Each scene shows the same named points in several views. A view is turned or mirrored, shifted and resized as a whole, has a little noise and may leave points out.

Scene 1
View 1
(135): |   5 |  10 | -18 | -20 |  17 |  17 | -16 |  27 |  -2 | -13 |   0 |  27 | -25 |  14 | -33 | -33 | -12 | -14 |  35 |  -3 |
(224): |  32 |  22 | -33 | -39 |   0 | -10 | -12 |  19 |  -4 | -39 | -12 |   0 | -29 |  19 | -17 | -34 |  -8 |   0 |  42 |  -3 |
(199): |   8 |   1 |   1 | -17 |   2 |  13 |  13 |  32 |  -2 | -13 | -20 |  42 | -10 |   6 |  -6 | -15 | -23 | -17 |  25 |   1 |
(87): | -19 | -17 |  10 |   0 | -29 | -11 |  30 |  17 |   4 |  -6 | -33 |  14 |  16 |   7 |  25 |  25 | -32 | -18 |  -6 |  -7 |
(208): | -35 | -25 | -15 |  10 |   0 |  16 |   7 |   5 |   3 |  -1 |  -4 |  16 |  -1 |  25 | -23 |  14 | -23 | -21 |  16 | -22 |
(228): |   9 |   0 |  -6 | -10 | -21 |   2 |  12 |  29 |  -2 | -29 | -27 |  -2 |  -1 |  10 |  11 |   0 | -30 |  -7 |   9 |   5 |
(194): |   0 |   4 |   3 |  -9 |  -4 |  14 |   0 |  35 |   0 | -11 | -16 |  24 |  -6 |   5 |  -4 | -15 | -23 | -14 |  10 |   9 |
(129): |   8 |  12 | -25 | -10 | -14 |   3 | -19 |  26 |  -1 | -33 |  -5 | -27 | -13 |  18 | -10 | -17 | -19 |  -1 |  13 |   7 |
(144): | -14 | -17 | -20 |  -8 |  -2 |   3 |  19 |   3 |   1 | -12 | -16 |  23 |  -7 |  24 | -14 |  10 | -21 | -18 |  30 | -22 |
(98): |   2 |   5 |  -9 |  -9 |  25 |  37 | -17 |  39 |  -2 |  -8 |   4 |  41 | -23 |  11 | -39 | -33 | -18 | -18 |  32 |   1 |
(37): |  11 |   6 | -15 | -13 |  -3 |  12 |  -3 |  29 |  -3 | -26 | -13 |   7 | -14 |  14 | -13 | -18 | -22 |  -9 |  22 |   3 |
(124): | -16 | -18 |  -3 |  -7 |   5 |  10 |  20 |  12 |   3 |   0 | -21 |  44 |  -4 |  16 | -13 |   4 | -23 | -25 |  24 | -18 |
(90): | -34 | -25 | -16 |   8 | -11 |   4 |  12 |  -2 |   4 |  -5 | -10 |   3 |   2 |  27 | -10 |  24 | -25 | -17 |  11 | -25 |
(244): |  23 |  16 | -22 | -24 |   5 |   9 | -12 |  29 |  -4 | -29 |  -9 |  10 | -25 |  16 | -21 | -31 | -16 |  -7 |  35 |   4 |
(225): |  -6 | -10 | -10 |  -4 | -13 |   4 |  16 |  15 |   0 | -17 | -21 |  11 |  -1 |  16 |  -2 |   9 | -27 | -14 |  15 |  -9 |
View 2
(144): |   5 |   4 |   7 |  -1 |   6 |   8 |   7 |  -1 |  11 | -22 |  -5 |  16 |  -9 | -30 | -13 |  -9 | -22 |  -3 | -22 |  -5 |
(208): |  10 | -11 |   4 |  -9 |  23 |   5 |  11 |  -3 |  -9 | -15 | -11 |  17 |   5 |  -5 | -13 | -11 | -29 |  -5 | -27 |   2 |
(194): |   9 |  18 |  -5 |   5 | -27 |   9 |  14 |   0 |  14 |  -8 |  -8 |   4 |   1 |  13 |   8 |  -8 |  10 |  -7 | -13 | -24 |
(90): |  19 |  -5 |   5 |   1 |  15 |   3 |  14 |   1 |  -6 |  -5 | -19 |  18 |   8 | -24 | -14 |  -3 | -38 |  -9 | -20 |  13 |
(37): |  22 |  16 |  -1 |  13 | -26 |   8 |   9 |   3 |  18 | -19 |  13 |  12 | -17 |   4 |   7 | -16 |   6 |  -2 |   0 | -14 |
(199): | -13 |  20 |  -1 |  -5 | -18 |  12 |   3 |  -5 |  24 | -24 |  -3 |   4 | -10 |   0 |   2 | -11 |  15 |  -2 | -27 | -39 |
(225): |  16 |  10 |   4 |   6 | -15 |   7 |  18 |   3 |   7 |  -9 | -14 |   9 |  -1 | -21 |  -6 |  -4 | -10 | -14 | -12 |  -1 |
(124): | -14 |   5 |   5 | -14 |   6 |   7 |   5 |  -6 |  10 | -20 | -19 |   7 |   0 | -18 | -10 |  -4 | -12 |  -3 | -36 | -21 |
(98): |  -2 |   2 |  -3 |  -4 |  -1 |  11 |  -2 | -10 |  16 | -34 |  22 |  13 | -18 |  45 |  10 | -31 |  17 |  11 | -22 | -37 |
(228): |  29 |  22 |   2 |  17 | -39 |   7 |  24 |   8 |  12 |  -4 |  -8 |   6 |  -7 | -20 |   2 |  -4 |   2 | -17 |   4 |  -4 |
(87): |  10 |  19 |   5 |   4 | -26 |   4 |  28 |   3 |   1 |  14 | -48 |  -1 |  21 | -39 |  -7 |  19 | -16 | -29 | -18 |  -1 |
(244): |  21 |  20 |  -5 |  18 | -27 |  12 |  -3 |   5 |  32 | -29 |  31 |  21 | -26 |  11 |  12 | -26 |   9 |   9 |   4 | -22 |
View 3
(135): | -41 | -49 | -45 |  20 | -46 | -22 |  -6 |  -4 |  -3 | -19 |   4 | -13 |  50 | -18 | -29 |  35 | -47 |   6 |  -2 |  12 |
(208): | -24 | -23 |  22 |  53 |  26 |   0 |  -6 | -17 | -15 | -40 |   4 |   9 |  -2 |  35 | -21 | -25 |  -3 |  47 |  26 |  -1 |
(224): | -42 | -25 | -63 |  10 | -50 | -77 |  30 |  16 |   5 |   6 |  16 |  16 |  25 | -53 | -35 |  33 | -55 | -51 |   1 | -23 |
(124): | -12 | -12 | -19 |  32 |  25 |  13 | -30 |  -6 | -18 | -46 |  18 |  -5 | -14 |   5 | -21 |   6 | -11 |  29 |  54 |  23 |
(225): | -13 |  12 |  -6 |  31 |  22 | -11 |  -6 |   2 |  -6 |  -3 |   7 |  11 | -23 |  -1 |  -7 |  -4 |  -6 |   1 |  26 | -12 |
(194): | -12 |  -1 | -23 |   4 |  -8 |  11 | -19 |   1 |   0 |  19 |   2 | -12 |   9 | -11 |   1 |  26 | -10 |   1 |  10 |  11 |
(87): |  22 |  33 |  14 |   5 |  58 |  24 | -16 |  -5 |  -9 |  22 |  21 |  25 | -65 |   2 |  12 | -13 |  29 |   8 |  56 |  -2 |
(129): | -31 |  -7 |  -6 |  18 | -26 | -53 |  28 |   5 |  10 |  40 |  -7 |  19 |  18 | -12 |  -6 |   0 | -21 | -27 | -27 | -42 |
(144): | -22 | -10 | -12 |  48 |  21 | -19 |  -4 |  -7 | -12 | -43 |  17 |  15 | -19 |   6 | -27 |  -9 | -18 |  13 |  44 |  -4 |
(90): | -13 | -12 |  28 |  52 |  41 | -13 |   5 | -15 | -13 | -25 |  12 |  32 | -25 |  30 | -17 | -37 |   6 |  32 |  37 | -17 |
(228): |  -7 |  29 | -16 |  11 |  11 | -15 |   0 |  11 |   8 |  32 |   5 |   8 | -29 | -18 |   6 |   6 |  -7 | -31 |  11 | -26 |
(199): | -18 | -10 | -54 |  12 | -10 |  14 | -36 |   0 |  -8 | -21 |  12 | -26 |   7 | -24 | -13 |  40 | -27 |   6 |  35 |  31 |
(244): | -39 | -20 | -51 |  18 | -42 | -42 |   9 |   9 |   5 |   4 |   0 |  -6 |  31 | -36 | -22 |  34 | -49 | -28 | -10 | -10 |
View 4
(208): | -28 |  41 |  -1 | -22 | -15 | -25 | -14 |  -8 | -17 |  20 | -19 |   6 | -10 | -20 | -11 |  12 |  22 |  -3 | -16 |  -9 |
(135): |  -8 | -11 |  10 |  -4 |  -2 | -20 |  -4 |  25 | -28 |   5 | -21 |  -8 | -22 |  17 | -32 |  -3 |  19 | -17 | -23 |  22 |
(98): |  -8 |  -2 |   2 |   2 |  -8 | -17 | -11 |  31 | -25 |   5 | -19 |  -3 | -30 |  10 | -46 |  10 |  22 | -10 | -38 |  28 |
(194): |  -1 |  -1 |  -1 |  10 | -16 |   2 | -13 |   3 |  -8 |  -3 |  -3 |   4 | -23 | -11 | -11 |  17 |  14 | -13 |  -7 |  12 |
(37): |  -4 | -12 |  13 |  -8 |  -1 |   2 |  -8 |   7 | -19 |  -5 |  -9 |   0 | -15 |   9 | -14 |   4 |  22 | -13 |  -7 |   2 |
(224): |  -1 | -36 |  29 | -17 |  16 |  -5 |   4 |  16 | -31 |  -6 | -18 | -15 |  -9 |  35 | -12 | -21 |  20 | -25 |   2 |   6 |
(199): |   1 |  11 | -18 |  -7 |  -5 |   3 | -13 |  16 | -12 |  -4 |  -5 | -12 |  -4 |   6 | -27 |   5 |   3 | -16 | -18 |  27 |
(244): |  -2 | -25 |  20 |  -8 |   6 |  -4 |  -3 |  17 | -27 |  -3 | -16 |  -7 | -20 |  23 | -22 |  -5 |  21 | -17 | -11 |  10 |
(129): |  -8 | -29 |  39 |  -4 |  -2 |  -3 |  -3 |  -5 | -22 |  -3 | -14 |   7 | -23 |   5 |   0 |   2 |  32 | -14 |   6 | -14 |
(87): |  -4 |  34 | -18 | -11 | -17 |  13 | -20 | -30 |   4 |   0 |   5 |   2 |   8 | -31 |  21 |  13 |   1 | -14 |  19 | -12 |

In a view up to two points have been moved. Name them for each view, in the order of its rows, or write -.
view 1 | (199)
view 2 | -
view 3 | -
view 4 | (194)
